Points on a hilly landscape, in no order, each with its height.
A ball rolls from a point to the lowest of its 2 nearest points, and stops where none of them is lower. Distance is the straight distance between rows; heights are no part of it.
j_316 height 33.5: 16,-9,-26,-25,-8,7,9,5,-2,34,18,-26,37,5,10,-6,-5,25,73,-19,-2,-9,0,6,6,-22,-10,1,-6,40,-16,-3,26,26,9,4,-17,14
j_362 height 64.1: 18,12,17,13,-1,16,-19,-3,56,-26,-13,10,-12,-29,-47,9,6,-38,-38,26,2,-35,7,-3,20,31,26,6,8,-7,13,22,-31,-19,-11,0,-10,-18
j_538 height 80.0: -23,11,5,1,2,15,6,-1,10,-51,-22,13,-17,14,35,1,4,4,-9,15,17,17,0,8,51,-16,-2,-17,2,1,-10,1,-28,7,-15,-48,-37,-57
j_219 height 12.4: 0,-19,-4,16,13,-34,27,-22,-17,-13,5,-34,3,6,-31,-24,-34,-17,2,0,43,-10,11,-28,-26,-11,5,-7,-4,31,-7,-3,-2,-26,8,3,19,33
j_399 height 6.2: -1,7,12,30,13,-12,49,16,14,-32,-17,-13,-15,24,1,12,-20,-21,-8,-11,2,-1,51,0,-24,-5,-31,4,11,-16,5,17,-20,-24,-7,18,-4,-20
j_753 height 67.9: -3,25,26,34,6,11,5,19,54,-26,-19,7,-30,-3,6,26,3,-41,-20,8,0,-7,44,15,1,5,-14,31,4,-35,1,14,-7,-21,3,7,-22,-36
j_959 height 50.8: -5,7,1,-6,-24,19,-59,-19,-8,6,-2,37,34,-41,17,-7,19,20,-60,33,-1,-6,-56,4,26,40,40,-8,-28,9,-9,10,26,8,-17,5,1,4
j_986 height 43.2: 4,4,1,6,1,17,-48,11,49,40,15,-15,29,-20,-25,14,0,-24,20,-11,15,0,-9,-3,-32,13,0,22,14,-11,15,7,18,-2,-5,29,18,10
j_903 height 35.5: 24,6,-14,-12,0,7,19,-9,21,19,16,-39,29,19,8,-4,-24,19,91,-3,5,-19,7,-8,37,-21,-15,-21,2,46,-20,14,16,35,13,20,-35,4
j_847 height 59.2: 1,5,-16,-11,-7,29,-54,-3,1,26,21,12,47,-28,-13,-1,24,6,-7,1,-6,0,-23,5,-16,27,20,19,-4,5,-17,5,24,10,-10,13,17,32
j_716 height 66.6: -22,4,3,1,0,15,-21,-13,-11,1,-17,11,21,-34,-1,-10,21,35,-26,4,14,28,-42,-13,5,6,17,-25,-32,16,-13,5,4,-13,-33,-24,4,-7
j_181 height 40.7: 18,11,12,18,4,35,-27,7,51,31,20,-32,26,-39,-33,10,-2,-31,56,-6,14,-7,6,1,-26,-22,-3,4,6,-4,6,24,24,-9,6,27,7,19
j_60 height 29.5: -15,-6,-29,-3,18,26,-23,16,33,46,13,-18,34,-18,-4,3,22,11,26,-11,3,12,-12,8,-22,-19,-5,4,16,11,-1,0,30,1,-24,-12,19,15
j_872 height 17.1: -15,17,-15,0,-3,45,-16,23,11,35,18,13,38,6,20,5,9,28,28,-33,-23,12,4,35,-12,1,-16,3,11,2,-20,17,19,10,-9,3,-10,-8
j_401 height 9.5: 13,12,21,23,-3,1,32,21,16,-30,-14,-6,-29,-1,-16,13,-11,-38,-18,7,-18,-11,43,6,-35,8,-12,24,18,-24,14,6,-24,-34,-1,31,0,-10
j_397 height 21.1: 10,16,-5,-7,-7,32,-12,17,11,26,21,2,25,9,1,10,-6,12,55,-25,-16,-7,6,19,-5,0,-28,16,5,-3,-13,19,9,14,12,9,-7,7
j_439 height 81.0: 17,5,4,-5,-9,-17,-33,1,32,-4,-23,29,-20,-25,-2,12,9,-18,-66,16,7,-26,-10,0,16,37,34,33,2,-7,12,-25,1,5,9,-11,8,-23
j_213 height 80.7: 6,60,17,2,-24,55,9,10,-4,-36,27,29,3,-2,5,-23,-15,25,17,12,-17,-10,-7,17,68,9,-9,-20,20,-5,-19,37,-45,-2,-14,-5,-65,-40
j_956 height 78.9: -8,12,11,10,15,25,1,11,29,-32,-13,14,-13,16,25,8,-13,2,6,33,6,7,11,10,81,-26,-24,-23,20,3,-4,25,-37,14,-24,-36,-57,-56
j_612 height 69.9: -5,31,24,34,-3,26,-4,21,23,-13,-11,24,-16,8,10,8,1,-26,-14,-6,-16,1,30,18,-23,22,-2,16,-3,-40,-5,19,-14,-34,2,14,-20,-25
j_829 height 39.1: 8,6,-8,-17,-23,8,-40,-3,-26,1,7,16,16,-32,-17,-9,16,21,-25,22,-1,-1,-35,-13,23,16,10,22,-32,12,-15,-2,12,5,-3,-2,11,31
j_167 height 33.0: 10,-15,1,-1,5,-41,37,12,-12,-18,-7,-22,-30,38,19,15,-15,-16,-14,-1,-11,1,35,0,-25,-21,-26,15,26,-7,20,-10,-1,12,10,4,12,-5
j_706 height 76.7: -4,3,-1,-6,1,27,-12,2,28,-34,-25,-2,-7,-18,-7,19,3,-23,-14,30,0,-13,-6,5,67,-1,-16,19,9,-11,16,11,-22,16,-1,-37,-25,-11
j_448 height 29.4: -46,-26,-12,22,24,-16,3,11,31,59,-3,-15,7,-9,12,2,23,-11,7,-20,26,25,0,3,-39,-12,-1,-8,21,-10,5,6,24,-4,-19,-7,19,4
j_967 height 29.1: 28,-4,-22,-37,-22,-12,1,3,-41,-10,9,1,-2,7,-13,-9,-6,16,17,3,-13,-9,-8,-5,31,-4,-7,27,-20,16,-2,-15,-2,20,28,0,0,28
j_523 height 13.3: 34,25,24,26,4,24,22,26,31,-31,5,-10,-24,16,-18,19,-10,-25,11,6,-31,-16,43,15,-11,-10,-29,13,11,-32,16,21,-18,-26,10,27,-15,-10
j_835 height 56.5: -13,-41,-12,4,9,-36,30,-21,-40,13,-5,11,-18,28,34,-12,8,24,-5,-15,9,10,16,-4,-21,-17,8,-46,21,-7,16,-24,-4,7,3,-13,18,5
j_311 height 11.9: -31,19,-8,10,7,43,-35,22,29,31,-1,22,24,1,32,3,23,11,13,-12,1,23,-4,30,-4,5,-6,-11,12,-18,-8,19,19,4,-25,-13,-14,-20
j_37 height 54.0: -2,-37,-26,1,13,-28,26,-25,-18,36,14,-28,16,36,26,-16,-3,37,43,-13,7,-15,6,-9,-19,-27,-16,-42,31,33,-3,-14,17,23,6,-5,-2,19
j_381 height 2.9: 1,6,10,33,11,-12,49,16,-1,-11,1,-11,-7,59,10,-8,-42,4,6,-11,-15,-10,45,3,-24,-2,-38,-18,18,-3,-1,24,-17,-12,11,30,-9,-16
j_292 height 84.4: -7,4,5,-1,-4,-1,31,-7,-62,-33,-9,23,5,12,16,-16,-10,35,-26,2,-4,16,-14,-9,0,4,11,-24,-39,22,-15,-11,-15,-10,-8,-5,19,3
j_790 height 52.7: 2,-26,-20,-21,3,-30,20,-16,-33,25,13,-24,-2,31,18,-2,-13,17,37,-12,-3,6,5,-5,-9,-23,-11,-16,-1,12,2,-16,12,27,11,3,4,19
j_417 height 8.9: 6,-25,-9,4,35,-29,10,-6,35,1,-22,-34,-19,26,12,25,7,-6,16,25,15,7,2,-18,18,-45,-34,3,25,-4,22,3,8,16,-9,-9,-13,1
j_119 height 19.1: 45,9,32,22,22,-6,38,16,32,1,26,-54,-2,24,-6,18,-40,-7,66,0,-2,-23,30,2,-10,-47,-49,-7,12,-11,11,25,10,-9,43,50,-19,1
j_596 height 33.6: 22,4,-16,-31,-28,2,-15,-2,-55,8,18,19,17,-19,-6,-19,12,29,1,9,-16,-9,-22,-9,18,4,6,24,-33,15,-26,-13,15,8,22,1,9,37
j_528 height 28.5: 16,-6,-10,-11,9,-11,13,11,5,-7,-10,-22,-13,31,9,22,-4,5,24,7,-20,-13,-1,-6,40,-21,-39,15,11,-7,20,-1,-4,35,15,-1,-16,2
j_339 height 74.9: 28,31,12,9,-4,22,-30,2,-2,-1,12,22,12,-10,-30,-2,-6,-38,-12,6,-16,-21,0,13,-16,46,11,25,-8,-17,-4,9,-10,-7,4,33,12,22
j_149 height 14.9: -4,18,4,11,0,34,3,7,-3,-17,0,8,9,19,-2,-5,-1,10,21,-15,-12,5,4,3,6,7,-12,-12,-12,-5,-10,21,-21,-2,-15,-5,-17,-9
j_187 height 81.3: -20,-5,7,-1,12,0,16,-17,-16,-32,-30,19,-19,21,50,-6,11,35,-8,4,14,21,-11,0,28,-10,12,-40,0,9,-9,-10,-16,-2,-17,-39,-17,-34
j_270 height 6.7: -14,-20,7,-15,-16,-29,20,-4,-44,20,2,34,-22,10,37,-3,24,12,-9,-30,-29,16,5,21,-18,0,13,-18,7,-26,11,-22,5,10,18,-3,11,-12
j_602 height 54.2: 17,33,14,19,-13,11,-12,-6,-29,-13,4,28,10,-35,-39,-17,0,-7,-44,13,-12,-16,-22,-16,-18,35,34,2,-40,12,-17,0,-18,-25,-11,29,21,1
j_933 height 62.7: 4,-12,-6,-21,-14,-12,-58,-3,-4,38,16,20,8,-23,-6,3,23,2,-25,6,-2,-1,-18,3,-15,26,27,18,-6,-9,3,-11,27,14,2,13,24,23
j_846 height 36.8: -21,-5,-4,22,14,12,4,10,30,43,12,-29,26,-12,-22,-9,-16,-12,42,-25,15,2,13,7,-46,-18,-15,-7,5,5,-7,28,18,-24,-2,14,10,14
j_196 height 33.7: -29,-21,-15,32,32,-25,14,-5,24,15,-18,-39,11,18,10,-4,-6,-16,18,-5,42,12,13,-23,-21,-27,-34,-17,14,-3,10,17,7,-9,-18,2,4,8
j_845 height 46.2: 5,7,-2,5,-1,34,-45,3,34,9,5,2,20,-26,-22,13,8,-16,21,-2,-2,-7,-7,8,4,16,-4,5,-2,-9,3,22,4,7,-6,3,0,12
j_505 height 26.1: 24,-11,-6,-12,5,-16,16,-3,-15,-22,4,-33,-8,28,-6,12,-19,-5,26,3,2,-19,10,-7,10,-31,-24,16,-4,18,4,-5,-2,18,22,8,-3,18
j_969 height 45.4: -20,21,11,27,-1,20,20,-2,-32,-21,-4,27,17,-8,-5,-15,-8,7,-24,-11,-12,20,-14,8,-23,24,10,-24,-28,-1,-30,15,-27,-36,-25,0,9,-10
j_553 height 17.5: -8,-14,-1,-18,-15,-14,-20,-10,0,37,-4,21,-19,-11,35,23,48,-2,0,-11,-19,12,-4,30,-2,0,14,-7,24,-38,16,-24,16,29,20,-8,-14,-7
j_400 height 87.1: 3,-2,4,-12,-16,-25,-1,8,-44,-1,3,36,-25,-18,-2,-14,4,-5,-59,0,-18,12,3,-7,-7,16,29,16,-24,-3,-11,-36,8,5,11,14,43,6
j_761 height 35.1: -37,-13,-13,27,26,-16,25,4,13,47,8,-35,24,19,10,-14,-21,-1,47,-17,27,6,15,1,-44,-25,-38,-18,18,12,6,20,14,-14,-1,8,11,9
j_321 height 44.8: -13,-18,-4,-9,-6,-18,-21,11,10,50,26,-19,13,-6,-20,-9,-17,-11,26,-20,14,8,-6,2,-45,-7,-4,25,2,-4,4,-9,38,6,9,17,23,23
j_543 height 6.3: 18,-19,1,1,25,-31,2,2,48,-1,-16,-32,-25,-5,1,34,15,-34,-16,24,10,-1,-12,-12,9,-23,-22,31,20,-19,24,-8,8,21,5,-7,-9,-10
j_74 height 55.1: -32,-35,-19,6,19,-26,34,-17,-19,31,3,-3,7,41,48,-22,-3,45,19,-21,-1,7,10,7,-28,-13,-11,-52,34,15,8,-8,-2,13,-9,-12,-5,-4
j_661 height 72.4: 0,36,18,20,-2,36,-25,9,13,-5,4,33,6,-11,-5,7,7,-24,-3,-7,-20,-2,13,23,-18,34,0,9,-6,-25,-6,20,-12,-11,-7,25,-4,3
j_361 height 25.3: 13,-21,-25,-35,-17,-14,-8,-4,-41,18,9,-3,-5,-2,4,0,30,31,23,1,-16,7,-11,-5,21,-28,8,12,-2,-3,7,-19,10,28,18,-9,-3,26
j_184 height 23.8: 26,-21,0,-8,8,-34,14,-1,-5,-30,15,-46,-23,17,-32,15,-28,-24,-7,12,11,-8,11,-19,-9,-23,-15,33,8,12,16,-18,-1,12,26,11,10,14
j_128 height 76.0: 3,5,-11,-34,-6,21,22,-6,-31,-27,9,4,12,22,21,-22,-1,54,30,1,-14,-8,-24,-9,61,9,-8,-23,4,20,-12,7,-17,26,-13,-17,-39,-8
j_894 height 2.5: -6,-13,-4,-6,20,-29,-18,-10,45,12,-32,-4,-26,-14,10,16,33,-22,-16,9,13,7,-11,-3,15,-8,12,14,5,-18,19,-18,7,19,-3,-21,-9,-17
j_511 height 18.6: -18,-13,-20,-17,0,4,-8,3,-19,29,-1,5,17,-6,15,-7,30,32,12,-9,-7,21,-21,8,-13,-4,13,-6,-2,11,-4,-13,14,7,-19,-22,9,8
j_166 height 7.1: -28,-1,1,-6,14,-7,-25,-4,41,35,-25,10,-19,-12,32,16,37,-19,-6,-9,11,17,-6,5,0,0,21,-1,11,-27,7,-8,23,1,-10,-29,-8,-21
j_71 height 37.1: -27,28,19,26,12,27,8,-2,13,-31,-22,12,0,-2,3,-3,3,-10,-14,-5,6,18,7,11,4,6,10,-18,-6,-15,-17,16,-25,-40,-25,-20,-19,-35
j_694 height 11.2: 6,-28,-13,5,27,-9,13,-20,5,-7,-18,-30,-3,40,19,7,-7,10,24,7,27,-3,6,-25,15,-41,-21,-31,20,15,5,0,-4,12,-11,-22,-16,4
j_593 height 37.7: -20,4,5,11,0,-37,39,4,-30,2,8,-5,-10,10,-24,-21,-30,-38,-23,-13,0,6,27,-5,-45,8,-10,10,0,-3,5,-7,0,-21,9,22,50,9
j_688 height 74.0: 12,-9,-22,-15,-3,9,0,-15,-12,-37,-20,-14,0,-13,-32,-4,-6,1,-6,37,16,-20,-11,-26,57,-10,1,10,-16,13,2,6,-20,-1,8,-21,-7,29
j_993 height 14.4: -23,-16,-15,4,9,-4,10,-2,-13,25,10,-21,25,5,-1,-9,0,16,25,-15,14,14,5,1,-26,-8,-3,-11,-5,22,-12,3,13,-5,-7,-11,9,16
j_447 height 30.9: 15,-22,-5,-15,9,-30,16,9,7,-15,-14,-15,-35,33,26,29,9,-2,-1,3,-17,5,13,7,14,-31,-18,10,27,-18,31,-23,-2,28,11,-9,-6,-11
j_663 height 61.4: 18,19,13,13,-13,27,-41,-18,27,-10,-6,22,10,-40,-38,-8,7,-20,-49,34,2,-36,-22,-5,24,49,44,-4,-8,4,0,15,-26,-20,-15,-4,-10,-11
j_107 height 12.3: -1,-23,2,-30,-22,-19,-13,-1,-28,39,15,27,-20,4,15,2,24,-7,-4,-19,-26,19,4,24,-21,-4,16,10,4,-35,11,-30,17,25,9,3,14,14
j_992 height 37.4: 18,-2,-17,-23,0,14,11,-5,3,0,2,-25,17,15,-6,0,-8,17,68,7,1,-16,-9,-10,56,-21,-29,-5,-8,32,-2,13,-2,28,12,-15,-26,0
j_320 height 77.2: 27,20,7,1,-15,-11,-14,5,-4,-4,20,5,-7,-9,-52,-2,-22,-43,-24,5,-5,-22,1,-13,-20,26,11,33,-9,-4,8,-20,-4,-5,17,29,26,12
j_712 height 20.5: 15,31,25,11,-16,47,0,25,10,-30,1,10,-10,17,-2,1,-2,-4,14,0,-33,-10,13,13,20,11,-17,3,0,-22,-3,30,-28,-14,2,11,-33,-9
j_450 height 21.3: 29,-3,12,5,2,-20,31,-1,-3,-45,13,-40,-14,-2,-46,5,-23,-34,-20,12,14,-8,28,-21,-30,-3,-3,33,11,23,14,-10,-18,-22,7,31,14,11
j_843 height 38.7: 11,10,14,21,7,29,2,9,32,22,13,-26,14,-17,-31,-1,-9,-16,65,-10,4,-5,16,6,-32,-7,-6,-13,5,-12,4,34,1,-35,1,19,-3,9
j_586 height 15.2: 5,-8,3,16,6,-10,22,-7,-13,-28,-9,-12,7,1,-36,-15,-15,-6,-15,0,13,3,2,-23,-18,2,6,-7,-10,15,-9,6,-22,-23,-11,9,18,19
j_464 height 86.6: -15,-2,9,1,-3,-12,9,-1,-44,-15,-10,35,-14,-13,17,-12,11,18,-40,-9,-2,22,-13,0,-14,22,23,-6,-29,2,-8,-25,6,-4,2,-3,27,-3
j_834 height 58.2: 39,18,7,9,-22,9,-20,-7,0,-17,4,17,2,-33,-61,-7,-5,-19,-40,30,-4,-37,-8,-17,15,45,34,17,-17,9,-10,1,-29,-24,2,17,10,10
j_429 height 11.1: -36,-16,3,-2,1,-27,32,-4,-19,14,-13,22,-31,23,55,0,15,11,-11,-33,-7,15,20,27,-18,-3,17,-21,17,-28,2,-8,3,1,8,-12,-6,-32
j_857 height 51.0: 10,-28,-12,-28,-10,-40,21,-10,-56,19,32,-9,-21,32,4,-15,-17,2,12,-12,-8,6,25,-6,-18,-22,5,-5,-2,4,2,-35,20,19,34,8,24,28
j_428 height 44.6: -2,9,-3,-9,-12,3,-43,-15,3,-10,-13,34,4,-29,-3,-4,22,1,-48,25,-3,-7,-38,-4,21,37,28,13,-28,-4,-4,2,1,3,-6,-6,8,6
j_323 height 62.6: -31,11,2,15,-6,15,-28,-9,-9,17,9,18,40,-45,-1,-4,18,33,-48,0,-2,24,-45,1,-27,20,22,-28,-30,26,-22,-1,18,-24,-41,-14,18,7
j_856 height 46.9: -10,-27,-1,-23,-9,-44,-9,4,-8,63,38,-11,-17,-6,-15,-12,-4,-19,0,-11,9,24,-5,1,-52,-21,16,7,15,-22,19,-29,37,16,16,8,32,24
j_559 height 75.3: 14,-1,-14,-3,-9,6,-10,2,25,-40,-25,-6,-12,-29,-39,13,0,-8,-35,41,5,-24,-16,-20,51,8,3,28,5,8,19,1,-19,3,7,-25,-3,9
j_850 height 41.1: -6,23,21,15,-6,24,-10,0,-3,-43,-11,18,1,-22,-7,-10,6,0,-31,4,5,14,-21,-4,6,22,23,-18,-22,4,-13,12,-27,-21,-24,-15,0,-17
j_221 height 77.6: 8,18,-9,-22,0,33,35,-19,-15,-34,16,-16,12,28,7,-16,-33,47,39,5,-11,-20,-2,-15,53,16,-19,-24,7,30,-18,18,-34,11,-16,0,-50,-9
j_142 height 65.8: 10,-12,-4,-25,-20,-18,-34,2,-1,4,-4,15,-22,-11,2,4,16,-11,-27,9,-8,-8,-13,1,12,17,22,30,-13,-20,11,-22,9,28,20,-2,13,14
j_878 height 6.6: -1,8,-1,7,10,3,34,7,-12,-17,-3,4,-6,59,21,0,-37,31,25,-19,-22,-11,24,-1,0,14,-27,-21,9,8,-3,6,-18,2,-1,22,-29,-20
j_729 height 21.6: 8,-24,-13,-30,-8,-8,-12,-6,-9,28,-5,4,-12,6,23,14,43,15,23,-2,-18,3,-12,7,23,-22,-7,-1,22,-23,30,-7,4,33,14,-10,-18,6
j_915 height 22.9: -16,-22,-14,-9,-3,-14,-17,2,-4,47,8,0,22,-29,-8,-5,26,27,-12,-12,7,17,-20,-2,-42,0,29,-2,1,14,-12,-11,26,-4,-14,-12,27,26
j_697 height 82.6: -13,-4,0,6,13,6,31,-11,-37,-40,-14,11,9,26,21,-18,-16,35,-2,4,8,17,-7,-16,13,1,-2,-40,-12,17,-16,2,-31,-14,-26,-25,-7,-18
j_122 height 31.5: 3,-10,-32,-12,2,19,-3,14,15,52,30,-29,39,-14,2,0,13,12,50,-23,5,4,-10,22,-4,-40,-9,6,11,27,-11,-7,29,17,-4,-7,10,25
j_649 height 69.5: -12,1,-2,-16,-8,20,-13,-1,-16,-21,-9,11,5,-11,8,-3,16,33,-4,7,8,13,-37,-6,31,0,-1,-16,-21,8,-8,10,-6,4,-18,-32,-12,-5
j_928 height 85.0: 8,8,12,2,-9,-18,1,9,-14,-10,-15,30,-23,-10,-17,-7,-3,-26,-64,-4,-5,-5,5,-6,-15,37,25,29,-13,6,-3,-28,-3,0,9,20,31,-15
j_824 height 34.3: -25,0,8,17,17,-5,12,2,22,-19,-38,2,-16,4,4,6,-1,-9,-20,-11,13,16,7,-1,-6,3,-2,-11,-7,-8,-3,0,-15,-15,-16,-17,-6,-25
j_312 height 21.0: 31,0,19,0,7,-4,11,10,17,11,22,-53,7,18,-8,15,-38,-20,69,-14,5,-16,9,7,-10,-37,-36,8,-2,2,-1,7,16,13,43,34,-13,14
j_991 height 10.5: -19,-3,-8,1,3,12,19,10,-5,14,0,-9,7,32,17,-6,-15,30,37,-22,-9,13,6,5,-4,1,-19,-14,-1,12,-9,11,-11,-2,-4,2,-16,-8
j_568 height 18.4: 13,-6,1,8,-8,-27,17,8,-8,-39,-10,-6,-10,-11,-43,-2,-16,-15,-41,15,11,-4,13,-28,-4,14,11,22,-6,22,1,-16,-17,-23,-3,19,27,8
j_325 height 13.0: -32,22,11,14,10,28,-26,6,32,14,-19,24,-6,-7,47,13,24,-13,-7,-9,13,18,-1,27,6,6,9,-4,6,-26,-6,7,19,4,-15,-26,-27,-46
j_327 height 49.0: -7,-30,-3,-26,-3,-50,10,-2,-45,31,27,-4,-29,12,-11,-20,-8,-18,-17,-2,1,19,18,-13,-34,-25,14,5,1,-15,17,-29,28,11,27,5,37,21
j_180 height 49.4: 1,38,18,27,-6,28,1,-10,-30,2,8,23,18,-26,-29,-15,-6,-6,-5,-3,-22,-1,-9,8,-33,33,17,-16,-30,0,-20,11,-18,-37,-17,22,7,11
j_341 height 16.8: 33,14,23,12,4,1,41,25,14,-18,19,-35,-10,26,-18,23,-32,-13,35,-7,-19,-18,36,1,-10,-31,-36,12,8,-11,10,20,-13,-13,28,37,-14,4
j_30 height 74.1: 7,-4,-13,-26,-8,8,22,-8,-38,-44,-5,3,-7,25,25,-7,2,47,-9,13,-2,-7,-15,-11,60,-7,-6,-1,-3,21,-6,-14,-30,11,5,-20,-10,2
j_144 height 79.2: 24,-8,4,-4,-13,-23,-21,5,33,-4,0,4,-17,-9,-35,11,-5,-30,-51,15,9,-15,-6,-21,-1,31,18,47,4,-5,17,-19,-4,14,21,14,20,-2
j_200 height 17.9: 39,32,19,9,-12,33,2,16,6,-19,13,-3,-4,0,-24,11,-7,-25,32,-6,-35,-26,19,17,1,6,-18,15,0,-23,6,20,-18,-13,11,25,-7,7
j_405 height 42.9: -1,-2,14,-7,4,-9,-19,20,19,33,39,-19,-4,-8,-27,3,-34,-41,18,-20,9,4,3,7,-57,6,-15,26,8,-14,9,-2,20,2,20,38,26,21
j_770 height 40.6: -1,14,20,10,5,-9,11,16,-11,20,23,-14,-2,0,-37,-18,-37,-43,11,-23,-4,2,20,9,-48,7,-13,18,-1,-12,1,0,8,-21,18,30,26,17
j_635 height 54.3: -6,22,-4,-5,-7,47,-61,-11,4,14,15,17,64,-36,7,6,27,11,-23,18,-4,-1,-35,26,0,40,19,-5,-6,17,-15,23,19,2,-41,5,2,11
j_702 height 9.9: 3,-22,-10,20,19,-17,22,-34,-16,-3,-3,-35,26,24,1,-24,-33,5,24,0,44,-11,14,-26,-24,-21,-9,-28,-6,40,-9,-3,9,-18,3,-7,4,29
j_580 height 79.1: 9,32,7,-6,-3,41,20,3,7,-42,15,4,0,13,-3,-20,-29,33,48,20,-14,-15,8,-7,75,3,-22,-31,19,7,-10,33,-35,1,-15,1,-67,-29
j_873 height 35.3: -10,-7,5,7,-1,-43,37,11,-13,-24,-8,-9,-24,18,-1,7,-27,-31,-42,-5,8,11,33,-2,-30,5,-14,20,15,-3,12,-21,-1,-5,4,14,38,-4
j_685 height 77.9: -9,11,3,6,13,25,-16,2,42,-23,-22,7,-15,-4,18,16,-1,-15,5,27,3,6,-3,10,83,-24,-30,0,11,-14,13,17,-9,9,-7,-44,-42,-34
j_368 height 23.2: 20,19,11,5,-8,21,5,14,19,24,25,-30,26,5,-11,5,-27,-1,86,-23,-7,-12,17,15,-12,-19,-26,3,-7,16,-12,17,14,7,32,28,-14,7
j_546 height 57.7: -8,1,1,7,-14,3,-52,-15,4,32,8,26,42,-41,-5,-8,15,30,-55,10,-2,5,-42,-3,-21,42,39,-9,-24,21,-18,1,24,-3,-24,8,22,3
j_608 height 58.3: 3,-43,-18,-9,5,-44,20,-21,-49,-18,-8,10,-15,11,14,-16,7,22,-23,9,15,13,7,-28,-6,-24,19,-25,-12,6,12,-21,8,1,6,-8,31,15
j_363 height 66.1: 6,19,18,13,-1,3,-11,5,58,-29,-22,9,-19,-13,-15,31,1,-43,-33,10,-4,-17,15,0,6,23,4,40,8,-11,12,2,-6,-6,-2,2,-10,-32
j_921 height 72.0: -4,7,-12,-22,-17,18,-5,-3,-28,-40,-15,6,8,-7,2,-7,7,22,-15,27,-7,-6,-31,-15,70,4,-3,7,-10,8,6,4,-21,8,0,-36,-4,7
j_441 height 12.8: 8,-26,-21,-1,11,-3,22,-26,-23,-13,-4,-24,21,28,5,-10,-15,31,36,6,20,2,4,-22,7,-18,-6,-34,-9,35,-14,3,-9,6,-8,-18,-8,16
j_201 height 31.6: -27,-19,-4,7,21,-32,9,3,14,16,-20,-17,-16,6,22,-3,6,-7,-8,-14,18,20,6,-7,-24,-13,-5,-8,12,-12,11,3,7,-5,-13,-9,15,-9
j_387 height 15.7: -32,2,17,-1,2,-26,28,-13,-32,0,-24,42,-36,3,61,2,23,11,-32,-25,4,19,-2,20,-12,-2,36,-23,-3,-16,1,-24,3,-22,5,-23,10,-43
j_990 height 68.0: 15,-24,-14,-26,-8,-30,-9,-4,10,-12,-19,5,-37,-13,-2,18,24,-16,-26,24,-11,-13,-9,-3,32,-9,6,31,8,-24,33,-35,5,31,23,-19,6,2
j_498 height 49.6: -7,24,0,5,-2,44,-42,-5,9,2,0,19,38,-26,-9,0,19,7,5,9,-5,0,-20,19,8,17,4,-10,-11,2,-16,21,3,-7,-26,-11,-14,8
j_565 height 59.8: -5,-38,-23,-3,2,-53,21,-30,-49,8,18,-1,-14,-2,-3,-31,-11,24,-14,4,29,13,3,-34,-24,-12,16,-25,-19,27,-6,-15,22,-14,4,-6,35,33
j_449 height 20.9: -24,2,20,-16,-14,-12,11,-26,-25,-12,-16,41,-34,-20,57,12,46,15,-24,-11,4,14,-21,18,12,-19,54,-17,-8,-16,-5,-25,4,-9,11,-24,-8,-33
j_689 height 83.0: 3,22,18,1,-10,1,-9,6,18,-29,-20,30,-13,-18,-3,15,5,-28,-66,7,2,-18,4,1,1,47,34,33,-4,4,-10,-30,-5,-13,1,11,11,-32
j_294 height 26.9: -10,5,9,-26,-14,0,-18,-16,-8,-9,-26,38,-35,-22,42,13,37,3,-32,4,3,0,-15,17,41,0,38,2,0,-25,9,-23,11,11,22,-33,-12,-19
j_508 height 26.6: -26,-14,-13,4,6,4,-33,9,36,50,-2,-2,23,-25,-12,1,21,0,-8,-13,16,20,-23,0,-34,8,10,-5,11,-3,1,3,24,-1,-24,-7,20,5

Two balls start at each pair of points below. Name the first point that both come to, or write -.
j_928 and j_593 => -
j_845 and j_363 => j_201
j_834 and j_546 => -
j_697 and j_128 => j_921
j_903 and j_368 => j_381
j_30 and j_292 => j_921

Call two points neighbours if one is among the 2 nearest of the other. Go from one point of each pair to the other, from neighbour to neighbour, staying as low as possible. Name the highest point that can't be avoided.
j_311 and j_894 => j_325
j_702 and j_894 => j_441
j_311 and j_381 => j_368
